A landscape with many peaks, sampled at points; each row gives a point and its height.
From any point a climber steps to the highest of the 2 points nearest to it. It stops when none of these is higher. Distance is the straight distance between rows; heights are no part of it.
Lev: [119 99 119 111 83 80 108 96 86 120 97 105 113 72 156 107 76 115 88 110 132 94 118 82 71 116 72 100 76 25 104 57 79 47 110 87 77 87 84 98 100 75 101 92 56 87 90 102 94 86 123 66 70 131 127 144 81]  (h 44.6)
Mozo: [96 79 119 95 45 88 105 88 96 98 82 87 115 83 132 118 74 97 86 78 102 145 120 116 94 105 74 70 59 60 80 76 99 76 91 74 101 100 80 81 86 103 121 91 65 100 80 66 86 101 98 74 103 137 126 125 72]  (h 33.2)
kun: [115 123 92 123 154 126 89 87 106 116 107 62 139 148 98 88 136 103 74 112 114 39 98 102 111 100 97 117 147 114 134 127 101 71 74 123 111 47 124 95 117 116 89 133 127 83 126 97 104 156 114 125 102 73 93 114 142]  (h 68.5)
daga: [95 136 130 101 99 141 113 104 93 115 102 116 117 102 124 139 83 131 76 91 73 54 117 86 93 108 88 99 127 80 104 42 88 77 118 99 83 109 94 126 100 131 72 100 124 125 80 88 73 134 117 63 98 89 95 108 122]  (h 20.2)
fino: [138 107 100 105 102 92 61 79 91 137 74 59 143 123 117 91 109 74 63 98 91 98 109 129 90 126 87 103 95 96 98 108 85 48 80 82 109 36 106 75 101 118 115 107 95 91 87 70 115 149 111 117 101 87 107 132 119]  (h 79.2)
miv: [60 83 111 90 61 124 151 91 126 57 137 94 87 74 112 146 99 122 120 56 98 120 89 91 130 51 73 71 98 95 81 75 92 99 106 76 94 141 80 100 102 103 90 107 83 74 86 93 55 126 92 99 123 125 88 104 89]  (h 60.4)
Leno: [101 104 95 119 101 107 81 90 82 117 59 108 126 137 93 75 103 89 75 120 110 102 128 117 68 144 98 102 96 111 109 125 110 100 80 127 103 72 112 102 82 100 95 83 123 131 123 60 115 111 101 83 84 106 126 94 125]  (h 72.5)
lodu: [67 85 106 100 76 122 112 76 94 82 88 93 119 119 82 107 123 85 88 72 112 118 119 115 110 86 81 84 98 122 89 120 111 111 70 104 115 93 95 88 87 106 96 103 101 101 119 71 84 145 83 100 112 119 101 111 118]  (h 52.6)
dugol: [106 63 93 92 107 42 104 99 87 86 113 107 75 42 121 101 98 95 139 105 140 133 91 84 91 107 91 114 55 49 84 111 93 118 120 78 87 122 94 115 110 58 94 107 31 72 96 142 122 43 99 86 69 149 103 113 71]  (h 66.2)
led: [88 93 103 101 78 99 100 108 94 84 83 124 74 103 78 83 78 104 97 111 95 129 111 106 101 105 107 88 87 114 95 111 115 130 102 109 105 121 98 95 80 98 113 76 102 120 93 88 102 72 94 90 103 100 115 73 80]  (h 73.0)
daman: [85 96 76 92 97 105 95 100 127 73 125 62 74 123 77 86 105 89 107 119 101 112 80 132 139 66 123 88 111 146 112 136 108 109 104 115 106 76 114 63 85 94 115 95 115 81 90 80 79 99 93 151 125 60 81 64 88]  (h 83.8)
pasat: [88 111 105 97 91 120 101 112 100 91 100 101 83 107 88 104 83 120 78 99 71 79 105 119 110 84 102 72 111 130 97 93 101 114 99 105 97 101 101 91 93 132 97 93 128 125 76 81 75 116 92 103 117 69 95 79 101]  (h 39.5)
vab: [77 113 105 101 73 112 141 122 115 61 151 110 39 81 100 121 63 148 124 118 101 74 83 98 114 52 93 71 132 97 107 75 97 118 159 126 81 142 102 98 91 99 96 74 92 88 58 104 45 69 96 100 110 86 96 50 58]  (h 50.9)
furog: [165 131 102 97 146 80 55 122 85 157 76 105 117 100 110 74 86 102 91 122 76 64 93 78 79 132 124 147 107 97 109 93 87 74 102 92 100 70 106 112 126 102 108 116 109 109 96 138 147 78 125 113 80 72 99 121 114]  (h 28.7)
teno: [124 108 101 96 80 93 76 106 109 110 93 62 99 103 125 89 64 119 72 123 82 96 105 139 104 94 101 81 95 95 116 84 87 66 108 84 85 68 98 55 91 123 128 81 90 102 50 63 82 98 117 107 108 60 110 92 73]  (h 77.8)
Gasen: [90 106 103 88 125 122 115 107 91 100 103 135 125 80 90 128 126 98 109 65 89 83 104 56 78 112 90 114 110 98 88 91 115 119 85 92 108 121 87 144 113 92 77 126 125 117 147 144 121 124 95 84 97 125 76 135 137]  (h 42.1)
buz: [69 83 74 124 119 118 137 94 107 67 136 117 88 121 81 92 147 89 137 99 150 96 84 76 111 81 111 103 116 106 126 134 118 125 103 146 107 122 112 109 106 61 91 108 99 80 162 122 87 95 89 114 98 115 85 87 103]  (h 79.5)
kozab: [65 55 95 83 52 105 133 71 129 59 109 80 79 88 84 115 111 79 126 55 106 172 95 121 139 62 85 83 75 122 65 121 102 123 82 74 112 138 86 83 98 104 99 110 79 62 102 83 78 122 74 117 128 133 101 91 88]  (h 49.7)
vos: [111 81 94 83 105 61 85 97 99 110 92 107 94 77 93 90 100 75 124 88 103 136 84 93 96 107 107 120 68 92 80 109 102 108 94 71 104 110 97 108 115 81 103 105 70 91 97 125 132 67 101 112 90 122 95 108 87]  (h 56.6)
lil: [91 153 107 101 124 138 117 128 115 92 127 110 87 117 102 118 89 141 88 108 70 30 95 92 121 75 112 91 155 122 123 67 91 102 127 125 95 110 112 115 104 136 76 103 142 112 80 110 71 123 105 109 113 53 71 74 110]  (h 79.3)
Lov: [117 100 104 122 109 85 80 94 69 142 63 119 149 110 128 83 104 86 86 98 120 103 123 79 37 159 89 130 80 68 105 99 97 72 83 107 103 76 96 119 113 79 86 92 99 114 141 103 128 105 103 60 62 128 136 131 120]  (h 34.5)
Tuk: [82 92 83 104 73 112 88 83 115 88 83 52 100 138 86 80 107 88 71 126 96 142 115 142 110 101 106 74 95 137 99 141 113 106 91 98 100 53 106 47 60 106 121 74 97 96 85 30 80 110 89 115 117 86 111 81 92]  (h 25.1)
zas: [106 74 83 89 129 61 82 71 111 108 109 73 104 97 87 107 150 26 139 60 120 148 74 110 116 97 111 135 72 105 76 127 101 101 76 69 115 97 113 96 124 74 105 120 80 47 124 123 139 100 96 148 95 123 80 111 113]  (h 56.3)
Virof: [127 91 113 97 80 57 78 93 86 132 84 93 114 77 134 103 88 87 96 83 105 122 100 95 78 122 87 112 59 50 82 85 84 61 94 61 97 85 83 98 107 84 105 105 64 93 89 103 119 86 110 87 82 130 113 147 86]  (h 48.8)
Tati: [71 117 88 117 116 129 114 116 91 78 99 143 79 127 44 81 111 100 111 124 98 79 106 99 118 91 124 91 125 149 105 138 119 158 95 153 106 118 114 123 85 106 79 88 138 132 131 102 93 96 77 94 111 79 99 65 120]  (h 50.5)
nev: [74 84 84 121 68 98 139 91 111 59 149 89 44 88 98 87 91 116 130 133 150 114 87 113 108 63 94 76 105 92 118 117 111 113 142 135 84 115 100 64 78 70 115 74 65 68 89 88 50 48 93 102 105 101 109 49 49]  (h 24.5)
ged: [104 132 118 91 105 137 91 111 102 118 103 94 124 97 105 136 93 123 63 76 52 54 108 103 111 93 86 101 121 103 89 67 88 81 95 76 98 89 101 112 109 149 84 123 130 122 71 95 86 164 106 87 114 75 76 129 128]  (h 25.2)
digu: [138 117 82 105 141 90 68 120 101 115 98 101 90 119 79 63 102 95 106 142 93 76 90 100 109 98 137 123 126 129 121 117 103 106 112 122 105 83 121 92 103 93 115 98 120 104 92 118 127 73 105 143 95 56 81 76 99]  (h 61.0)
vun: [58 67 96 88 42 115 128 87 121 60 104 87 72 101 78 107 88 105 107 85 90 161 106 132 134 66 94 65 84 137 70 124 111 129 89 90 111 128 87 77 78 106 113 90 88 82 87 67 69 103 81 104 128 107 109 66 72]  (h 60.2)
Butan: [125 110 110 72 128 94 87 111 103 103 105 104 105 69 89 112 110 90 114 68 62 94 71 82 121 89 109 120 92 103 80 88 95 107 95 57 113 114 102 122 125 108 94 128 111 99 91 145 123 105 107 116 109 104 70 129 116]  (h 34.2)
seg: [83 80 117 85 48 102 115 91 104 87 86 94 100 76 110 129 84 102 92 58 73 144 104 111 113 80 73 72 73 86 64 78 89 99 89 56 102 129 73 93 94 128 103 105 83 101 75 79 88 121 92 80 122 128 109 118 88]  (h 38.7)
Rokiv: [137 101 73 83 155 71 55 111 111 111 99 84 80 116 56 71 111 69 119 116 82 102 66 112 135 87 151 135 109 149 99 138 101 114 102 90 117 89 129 92 108 99 118 106 115 87 88 126 144 75 105 168 110 60 72 79 97]  (h 55.9)
ket: [109 92 100 92 115 80 58 100 81 121 68 99 119 108 74 91 122 57 95 75 84 121 105 106 93 124 106 118 84 127 69 135 112 111 63 77 122 79 108 111 105 105 98 112 116 112 111 105 144 130 96 119 98 103 93 123 133]  (h 62.3)
givel: [94 59 88 69 74 69 113 79 125 75 106 97 71 72 83 98 105 70 139 66 98 182 76 107 127 75 95 105 61 108 66 114 96 129 86 63 111 149 95 99 113 98 97 114 63 59 88 107 117 82 82 109 109 135 99 89 80]  (h 40.3)
Rona: [67 101 116 102 55 125 139 93 98 80 107 108 94 99 119 121 83 128 88 92 101 102 115 105 99 86 83 63 104 87 93 69 103 99 110 108 93 118 82 92 84 114 96 86 104 108 90 70 65 114 93 75 108 111 114 89 87]  (h 31.3)
Tobim: [72 75 80 108 127 108 125 84 111 74 132 105 110 93 93 107 162 74 143 67 147 112 86 68 103 93 101 117 106 91 110 122 123 118 89 120 107 124 102 123 117 55 90 130 92 77 174 141 103 104 89 117 92 122 77 112 118]  (h 70.3)
sike: [72 131 97 123 130 136 122 119 107 76 123 126 81 139 77 89 103 123 98 131 103 45 99 98 116 82 118 90 147 130 128 122 111 127 117 158 92 107 113 119 94 110 77 89 145 121 128 98 77 107 95 102 109 74 88 53 120]  (h 57.3)
dob: [90 92 100 120 100 86 121 99 74 122 86 128 135 98 133 97 103 105 96 110 149 92 125 62 32 153 82 116 88 49 129 84 98 82 91 117 84 99 90 123 105 56 86 91 81 110 150 103 110 80 99 42 61 137 150 122 105]  (h 37.2)
Guke: [104 124 115 115 116 139 113 86 110 101 115 61 131 128 125 112 127 116 71 99 102 46 94 109 109 84 78 97 138 99 123 94 93 66 92 113 105 64 103 90 113 122 90 124 121 85 113 87 80 165 107 109 107 82 87 121 128]  (h 60.7)
kog: [105 107 106 96 61 97 102 114 127 82 121 66 71 85 119 107 53 138 82 126 79 99 100 133 111 69 99 63 96 94 116 75 84 72 124 89 79 87 99 49 80 122 117 72 92 91 38 59 61 76 107 105 115 58 115 70 49]  (h 67.0)
baki: [93 72 109 106 79 93 116 71 102 106 114 79 138 86 139 125 138 81 101 54 140 123 101 87 88 105 66 102 74 48 90 85 95 57 81 78 107 90 84 92 103 71 103 112 64 73 135 101 92 126 99 91 81 145 110 147 106]  (h 49.0)
zereb: [95 82 110 78 70 94 90 99 108 92 83 86 105 91 81 113 100 75 96 63 63 142 96 123 121 90 89 88 73 124 64 110 103 113 71 57 117 114 88 93 106 125 103 108 97 99 87 89 116 124 92 110 115 109 91 112 104]  (h 45.5)
nodel: [106 108 114 119 83 90 103 105 80 117 74 130 93 93 125 94 61 128 88 133 113 96 132 92 58 138 88 88 88 53 110 69 93 90 119 124 73 103 93 107 85 94 96 70 85 127 85 78 96 52 108 46 70 111 143 94 69]  (h 22.8)
puguk: [74 71 105 106 84 112 128 69 105 80 117 80 120 103 117 121 141 82 100 59 133 122 100 92 108 79 74 87 96 91 94 102 109 84 79 96 112 95 85 87 102 91 97 114 87 77 133 93 85 148 95 103 106 135 91 128 113]  (h 45.8)
Tum: [107 102 99 72 136 95 106 117 98 104 118 133 105 62 95 125 117 92 129 72 77 87 77 57 95 106 106 131 103 91 82 86 109 122 104 70 106 134 85 145 128 85 84 136 109 106 131 177 128 93 109 100 95 114 75 137 119]  (h 38.2)
lalis: [145 120 109 94 117 81 55 116 73 146 58 116 123 100 108 79 82 101 87 104 74 92 112 88 60 141 114 129 79 90 89 94 90 80 92 93 105 85 100 115 109 102 102 100 105 126 91 115 140 92 118 88 79 91 108 129 108]  (h 30.5)
geda: [106 98 113 83 65 102 120 107 130 84 134 62 83 75 129 127 74 136 98 102 95 92 77 115 125 52 89 70 103 77 106 56 76 59 131 75 80 105 90 56 102 111 111 97 73 80 49 87 57 100 114 110 116 87 99 98 63]  (h 63.5)
Nutaf: [78 129 100 100 95 129 126 131 117 69 142 103 57 111 94 111 72 141 103 119 81 51 87 100 121 57 112 79 140 121 123 79 96 112 140 130 92 121 106 100 99 117 93 91 127 106 75 103 60 98 94 118 124 59 82 59 85]  (h 65.1)
Kes: [137 109 102 85 112 101 84 97 126 111 129 35 120 105 126 114 109 104 85 94 83 77 72 125 139 66 98 96 118 101 109 91 79 50 97 73 114 55 108 62 124 129 122 126 93 60 69 98 94 141 113 142 128 61 77 122 94]  (h 4.7)
golip: [83 66 98 105 69 80 105 89 90 91 84 110 72 86 94 83 85 92 109 108 124 152 116 105 84 113 96 82 70 87 97 112 110 116 104 108 96 109 98 83 75 84 120 84 64 95 93 83 93 54 87 86 93 126 119 85 63]  (h 81.0)
tomag: [64 83 77 104 67 114 105 91 116 64 99 82 70 122 60 86 106 91 102 107 95 149 106 136 127 81 120 77 95 156 87 148 115 137 92 109 116 92 108 63 60 94 111 83 101 90 98 54 77 100 78 128 127 87 101 62 86]  (h 71.6)
tov: [118 127 105 90 127 110 64 131 81 130 62 142 110 99 70 90 83 100 83 88 50 73 116 82 83 127 122 119 100 130 82 102 111 134 85 96 106 104 99 142 101 128 90 103 141 160 98 129 139 107 108 91 101 86 90 110 134]  (h 55.7)
topu: [117 110 106 87 106 107 69 114 108 104 94 81 96 107 88 93 89 106 83 101 58 77 93 126 126 85 110 99 112 134 93 105 95 100 93 87 103 79 104 84 101 138 109 105 123 120 65 96 106 123 98 124 124 54 82 93 107]  (h 45.3)
Disu: [69 90 101 85 100 110 131 116 84 83 109 174 82 61 64 109 92 101 142 97 94 108 108 63 88 114 114 91 106 115 81 97 122 171 101 116 103 166 92 155 106 98 96 95 110 138 130 144 110 70 80 72 102 126 97 92 107]  (h 30.9)
dela: [88 150 119 101 130 148 102 121 96 105 105 120 107 120 96 119 96 138 71 103 63 22 114 94 107 94 103 104 150 127 115 79 97 116 105 120 95 108 112 134 101 145 69 107 159 132 87 100 85 145 109 79 106 65 83 89 141]  (h 67.5)
Romar: [42 92 99 102 88 143 128 94 95 69 105 122 98 116 52 106 120 90 108 72 86 110 107 104 134 73 93 77 118 155 75 139 121 160 68 118 114 114 96 116 84 123 75 115 124 111 123 93 81 158 71 97 132 105 85 92 127]  (h 51.6)
nemik: [87 142 105 125 122 131 126 117 93 99 112 142 85 129 95 105 91 137 91 131 101 36 104 84 93 109 115 94 142 106 133 78 102 122 133 150 86 128 115 133 102 110 79 84 144 130 111 106 84 94 99 72 93 80 105 60 110]  (h 64.9)
peg: [108 96 81 121 142 92 110 87 104 98 128 77 110 122 116 86 141 89 113 110 150 71 76 78 101 97 105 126 121 77 144 116 105 76 113 130 106 83 116 91 113 65 107 117 91 64 144 130 102 92 110 125 84 101 83 103 106]  (h 63.9)
lari: [41 94 117 110 49 138 157 94 94 69 106 143 89 92 99 138 82 124 97 85 109 112 132 90 98 99 86 55 111 104 79 76 110 131 104 125 95 146 80 118 74 118 101 83 106 114 107 66 54 108 68 58 113 128 112 82 83]  (h 25.0)
puv: [82 82 97 105 79 84 133 115 85 68 128 136 44 65 83 105 74 121 134 131 118 108 89 90 102 88 97 85 102 87 93 96 105 141 146 123 83 152 97 112 86 88 101 83 67 100 76 124 88 37 86 80 90 120 107 59 63]  (h 35.0)
Niv: [74 70 77 120 87 90 137 99 90 68 138 124 44 82 86 81 103 103 144 132 149 116 94 100 100 80 97 86 94 93 105 120 111 138 136 142 98 140 108 93 85 60 109 79 57 84 111 111 70 38 84 95 84 121 108 55 67]  (h 29.8)
zif: [102 76 74 98 149 91 95 79 111 94 128 82 116 101 85 113 165 50 129 58 134 110 76 78 113 99 110 140 99 100 95 129 116 104 77 93 121 98 116 110 126 68 96 136 103 57 155 143 130 117 99 146 100 113 67 129 128]  (h 62.6)
zudo: [92 106 105 109 115 129 122 98 95 108 102 112 141 114 113 120 126 107 90 82 111 70 113 72 81 115 82 112 116 83 109 86 108 94 89 109 106 99 99 128 109 88 75 115 118 114 150 117 101 136 98 72 90 125 101 130 137]  (h 46.6)
pib: [100 80 106 99 79 67 83 94 77 122 63 114 124 86 113 99 93 73 103 73 101 145 119 93 63 144 90 102 51 74 68 99 104 89 78 77 103 98 83 108 98 89 109 93 76 109 109 91 126 90 95 78 85 144 115 134 92]  (h 52.2)
ketid: [123 114 104 102 108 76 75 112 70 145 62 127 127 85 130 90 71 113 89 112 99 97 125 69 46 154 100 123 73 58 101 79 94 74 100 96 87 93 94 122 107 93 92 94 86 129 100 112 127 73 115 56 69 114 131 130 96]  (h 32.5)
Kab: [101 110 117 111 72 113 105 98 92 109 78 107 105 99 124 104 70 123 76 109 97 100 125 110 81 112 76 79 93 67 108 63 97 80 108 108 86 97 84 86 80 118 98 78 106 117 75 66 80 99 112 65 94 103 127 93 81]  (h 26.2)
gumi: [110 98 95 76 103 103 95 103 135 77 137 45 86 98 97 110 102 104 102 82 78 94 58 124 149 43 112 93 115 126 109 105 92 86 110 70 104 88 111 61 123 122 115 118 96 66 68 105 86 117 102 155 138 61 69 95 86]  (h 0.8)
ber: [98 68 90 71 79 68 92 97 112 81 82 110 63 85 62 84 85 71 132 86 73 183 92 122 123 96 116 105 54 129 59 121 104 150 84 64 113 139 92 106 102 110 105 98 87 88 76 94 129 71 80 108 109 115 102 83 85]  (h 39.7)
ton: [93 131 111 105 83 126 83 120 101 103 81 100 89 112 86 95 61 134 60 122 53 81 131 136 103 106 110 76 123 131 111 87 100 113 105 111 88 91 103 89 70 155 95 75 140 143 56 56 75 116 94 84 120 48 114 67 103]  (h 33.8)
lep: [59 94 111 97 74 124 152 107 87 77 112 165 80 70 86 137 83 124 123 87 96 109 121 66 93 107 93 74 110 97 76 73 111 151 112 122 91 170 79 142 93 106 98 92 105 133 110 113 85 85 74 53 108 130 98 87 95]  (h 26.4)
Mib: [133 118 98 116 107 98 81 88 103 123 78 73 120 131 132 66 94 109 75 150 116 78 105 121 80 124 107 105 114 94 140 101 86 55 103 124 90 59 108 70 96 93 113 81 106 100 89 64 99 89 117 102 81 76 122 83 97]  (h 12.3)
Luti: [174 133 108 101 130 82 58 111 88 164 81 91 126 101 140 70 76 118 78 142 87 57 102 98 79 140 115 130 110 79 123 74 71 48 109 101 91 66 99 100 120 114 115 103 92 100 75 107 122 95 130 97 83 61 113 107 92]  (h 27.0)
doni: [84 118 110 120 109 145 136 76 103 101 109 90 138 125 132 117 123 122 74 91 117 49 108 90 92 100 68 89 133 77 126 74 93 71 93 118 94 85 94 105 107 102 77 107 117 97 125 83 70 154 109 73 101 107 106 117 135]  (h 53.1)
vok: [114 104 105 76 112 84 63 129 89 107 68 138 96 83 61 90 79 90 106 87 52 116 97 93 94 118 126 114 79 130 69 113 109 141 79 77 105 124 104 135 107 121 101 111 122 148 93 129 143 82 95 103 109 95 91 100 110]  (h 51.8)
nani: [95 66 96 110 78 67 115 93 91 88 103 105 84 74 125 99 105 94 113 105 149 128 104 91 85 98 82 99 75 56 105 102 99 94 115 99 92 106 93 92 94 63 114 94 47 76 103 105 99 56 97 91 78 134 113 105 76]  (h 73.1)
gideg: [83 92 116 91 59 120 130 90 128 77 128 65 103 91 126 134 95 114 93 75 97 102 91 111 128 50 78 67 100 84 91 67 88 66 102 71 95 102 83 74 101 116 100 106 86 78 77 79 59 135 105 105 128 101 85 115 90]  (h 80.1)
Tebi: [110 86 88 116 130 84 104 76 107 112 125 72 131 98 130 104 148 76 112 84 153 104 85 74 80 108 93 128 99 56 128 105 100 54 97 97 101 72 101 90 116 51 101 124 78 60 155 135 112 105 111 115 73 118 96 135 117]  (h 58.5)
bisi: [130 99 88 114 115 68 73 92 97 121 86 76 103 118 124 65 103 89 96 141 130 95 97 102 82 118 116 116 98 85 126 109 95 63 112 110 94 64 112 75 96 73 121 91 78 90 97 95 118 62 113 123 74 91 112 98 93]  (h 10.7)
Zel: [91 130 121 100 89 124 131 109 97 106 118 134 102 85 131 144 85 140 92 94 100 54 115 62 83 102 84 93 120 50 105 28 88 79 135 105 71 127 88 139 96 103 84 87 110 111 88 102 71 99 107 51 86 109 104 104 96]  (h 20.7)
Pilo: [93 100 92 109 105 106 67 93 87 113 60 91 123 135 66 83 109 70 71 102 86 119 124 124 100 122 101 97 95 139 84 139 110 113 67 103 116 63 109 88 77 112 101 100 118 117 103 63 116 135 89 103 107 99 105 102 134]  (h 67.3)
nirod: [134 116 93 117 135 104 65 79 93 138 84 62 151 139 106 92 130 78 68 106 104 66 105 112 94 117 81 120 125 108 115 116 92 62 70 101 113 34 116 92 114 113 95 126 117 79 116 88 119 166 113 114 95 84 102 131 136]  (h 74.1)
dor: [87 82 73 80 108 106 102 102 127 66 119 78 65 109 62 95 115 83 129 91 99 121 73 114 148 48 117 100 102 147 91 133 107 127 99 99 113 111 115 90 106 98 102 108 109 79 97 114 94 103 90 150 125 78 73 73 92]  (h 71.9)
Sep: [98 92 106 95 77 77 118 118 104 75 124 110 39 56 102 110 56 132 119 126 95 104 88 104 110 63 94 85 93 79 95 75 89 120 152 98 79 140 98 93 96 98 107 79 71 94 47 111 75 39 100 93 90 100 104 64 48]  (h 40.7)
gef: [126 101 106 91 76 79 75 91 101 117 85 64 119 101 115 92 94 86 78 99 92 119 101 131 105 109 95 95 77 86 98 90 90 56 92 75 101 67 96 66 97 108 124 98 79 87 70 71 103 106 108 111 102 92 106 118 86]  (h 86.2)
luzet: [157 99 84 101 145 62 64 99 108 134 107 62 109 119 118 70 112 87 106 138 118 79 78 99 102 109 127 133 112 94 131 114 83 62 113 100 104 62 112 73 112 85 134 107 80 69 97 118 131 81 120 146 87 72 86 101 81]  (h 9.2)
fefov: [101 108 102 69 112 92 104 128 85 107 100 161 87 57 83 118 86 98 127 84 68 101 97 63 81 119 111 112 93 99 77 82 112 143 102 85 94 151 83 160 114 90 88 112 115 132 104 159 132 68 98 73 93 126 85 114 105]  (h 34.6)
gobel: [64 89 121 95 68 137 155 90 108 79 123 103 115 74 123 160 116 122 109 54 102 101 97 74 106 76 65 77 107 72 83 55 95 94 107 80 93 135 74 121 102 100 89 111 93 85 111 100 67 136 91 80 114 137 88 130 110]  (h 45.9)
valaf: [106 77 90 81 82 76 65 109 102 94 59 100 76 106 59 78 86 72 107 96 62 167 100 141 117 105 122 105 65 143 68 128 111 132 86 69 116 101 108 84 77 113 121 82 101 110 74 72 123 79 87 122 114 92 105 83 86]  (h 44.2)
Liro: [101 116 102 131 123 119 101 95 86 118 71 117 131 141 103 75 105 108 83 127 119 63 118 96 64 138 103 109 118 100 131 110 98 93 89 142 99 86 108 120 103 89 81 85 135 131 137 89 109 106 109 71 84 97 124 90 135]  (h 77.6)
Tis: [155 107 101 93 122 79 74 108 112 126 109 58 113 99 128 89 100 107 92 124 98 73 79 107 118 89 109 112 110 92 122 83 79 56 113 85 101 63 105 68 125 110 125 112 91 75 66 117 113 94 123 134 104 65 84 108 79]  (h 7.5)
didid: [65 83 93 93 90 120 119 93 105 69 105 101 88 110 73 104 120 90 115 75 100 125 96 103 128 68 102 89 105 133 84 130 111 136 83 104 113 112 101 97 101 106 93 105 107 95 113 100 87 122 86 116 122 105 84 90 106]  (h 60.6)
Bipu: [80 117 109 111 88 120 134 106 104 86 121 112 83 97 127 118 90 137 96 107 117 61 98 84 96 85 87 79 121 73 124 53 96 93 127 118 82 118 90 105 99 98 95 90 100 98 97 106 64 92 104 76 94 103 102 90 91]  (h 25.3)
vipug: [118 126 104 129 102 106 106 82 109 104 104 71 108 119 148 75 93 127 79 160 139 71 103 121 82 113 84 86 117 70 154 88 87 51 115 138 75 75 101 75 95 83 105 73 101 85 93 63 68 81 125 86 85 87 133 79 85]  (h 14.5)
Tak: [113 142 109 118 136 122 103 110 94 119 89 121 115 125 113 83 93 127 83 140 100 36 111 88 75 128 109 119 134 99 138 81 95 87 115 136 92 105 107 128 109 105 76 94 140 131 111 106 103 101 119 67 83 79 112 81 127]  (h 71.8)
Kep: [110 68 88 89 113 32 79 95 85 99 92 113 64 62 95 75 94 73 145 116 124 145 97 93 89 124 113 126 55 86 82 129 99 130 109 88 91 120 105 113 104 67 104 97 49 89 94 128 138 30 99 109 75 130 107 92 82]  (h 61.1)
tal: [123 96 94 75 111 69 43 120 95 115 54 116 81 97 56 67 75 73 102 104 47 139 93 118 106 124 134 116 74 143 64 126 101 130 84 71 108 100 114 108 91 107 115 87 112 126 71 106 150 65 95 126 107 85 93 90 98]  (h 47.9)
Pefe: [110 88 100 78 110 59 51 96 83 132 57 124 118 87 74 93 101 51 114 66 76 148 100 96 80 142 114 125 57 116 56 129 103 123 66 60 116 102 100 125 112 95 100 103 100 113 115 111 160 94 96 102 94 125 100 128 111]  (h 58.6)
sidin: [102 105 101 124 105 89 129 89 91 120 103 102 126 87 155 114 102 119 89 121 152 69 109 63 57 128 70 114 102 31 129 59 88 57 115 116 77 95 92 117 114 58 81 94 72 91 123 110 95 84 118 58 58 129 130 123 103]  (h 40.5)
nomuv: [99 72 96 100 104 78 98 83 97 114 107 96 136 79 119 112 135 66 114 62 127 120 101 77 72 119 88 124 72 59 94 102 102 83 85 79 112 93 92 112 120 58 92 117 81 82 150 132 122 101 100 94 75 142 99 145 114]  (h 54.0)
pebo: [86 105 79 128 148 112 125 95 106 79 142 94 90 136 91 78 137 91 122 121 151 67 77 78 117 88 122 112 135 98 148 133 113 101 112 156 104 95 122 101 115 69 93 108 119 78 155 121 85 95 101 130 97 87 83 81 115]  (h 70.4)
nokav: [121 103 87 100 113 82 78 120 90 106 95 125 69 98 77 69 81 102 114 131 93 95 93 96 97 107 128 110 102 117 105 112 108 126 119 111 95 108 111 104 92 91 111 85 101 124 92 121 119 48 106 110 88 83 97 73 87]  (h 66.0)
rame: [112 81 105 80 93 69 80 80 108 105 88 72 105 86 97 109 122 53 115 56 87 152 79 115 112 96 98 112 64 102 66 114 92 95 82 56 119 97 99 91 118 95 110 114 84 76 96 104 127 110 96 127 108 125 89 122 102]  (h 51.1)
Fetaf: [121 139 114 89 141 127 72 126 87 134 85 128 121 107 82 110 90 116 72 93 48 46 111 89 102 111 112 125 131 125 100 89 105 114 93 97 96 97 106 140 107 140 79 121 151 142 91 122 119 135 112 89 105 63 89 114 140]  (h 59.7)
vop: [101 114 91 105 82 115 78 104 112 95 82 77 89 129 85 74 79 113 66 139 68 105 120 150 106 104 117 78 108 140 115 120 103 104 90 110 101 60 108 59 60 125 117 69 120 119 73 42 82 99 96 105 120 57 121 69 96]  (h 28.8)
zifav: [94 92 89 125 86 85 113 89 99 80 118 88 70 101 120 78 94 117 103 153 153 97 92 112 87 90 91 82 102 70 135 101 100 87 138 134 83 90 102 70 83 69 108 74 65 77 98 81 70 44 110 92 80 104 125 67 63]  (h 20.0)
ruzi: [69 103 97 100 118 129 99 107 88 87 91 136 107 125 44 99 124 87 98 85 88 94 109 101 113 92 107 98 112 152 88 141 125 155 65 121 116 107 111 126 82 112 81 110 137 127 135 104 115 139 80 105 118 97 88 99 144]  (h 44.9)
Vere: [122 115 118 79 102 112 84 112 103 118 98 92 124 78 99 128 97 101 84 63 47 83 92 94 111 96 93 110 95 104 73 75 90 86 81 51 111 99 96 116 119 133 88 127 115 117 83 122 111 140 111 92 116 98 78 141 122]  (h 30.0)
Tadum: [106 91 98 93 102 72 69 107 62 124 53 141 121 95 84 83 93 71 104 87 97 142 128 81 59 157 109 119 60 102 70 126 112 122 74 90 115 100 96 123 92 95 99 89 106 134 124 104 151 72 85 79 88 128 118 119 101]  (h 55.6)
gizo: [103 92 102 122 82 94 117 77 107 98 104 69 103 107 139 82 95 107 90 133 153 103 102 108 87 99 75 85 101 57 138 87 92 57 119 121 80 68 93 59 86 75 118 81 71 71 96 64 69 81 112 94 86 112 123 94 75]  (h 17.1)
Zase: [132 105 86 91 138 89 49 111 110 111 95 64 102 120 66 83 106 83 92 113 69 88 76 127 137 84 133 116 115 154 98 131 93 98 89 84 117 59 125 72 105 126 118 113 118 96 75 100 124 112 98 162 119 52 78 91 107]  (h 50.8)

Where does a climber stop that starts at each point below?
furog | Liro
daga | gef
Kes | lil
Disu | gef
Luti | Liro
nodel | Liro
pib | Liro
pasat | golip

Call two points neighbours if one is among the 2 nearest of the other. Go from one point of each pair to the other, from neighbour to neighbour, staying as high as possible. Name the lowest point that can't be avoided.
golip / didid | puguk
didid / lil | ber
didid / Liro | ruzi
gideg / gef | geda
buz / golip | rame
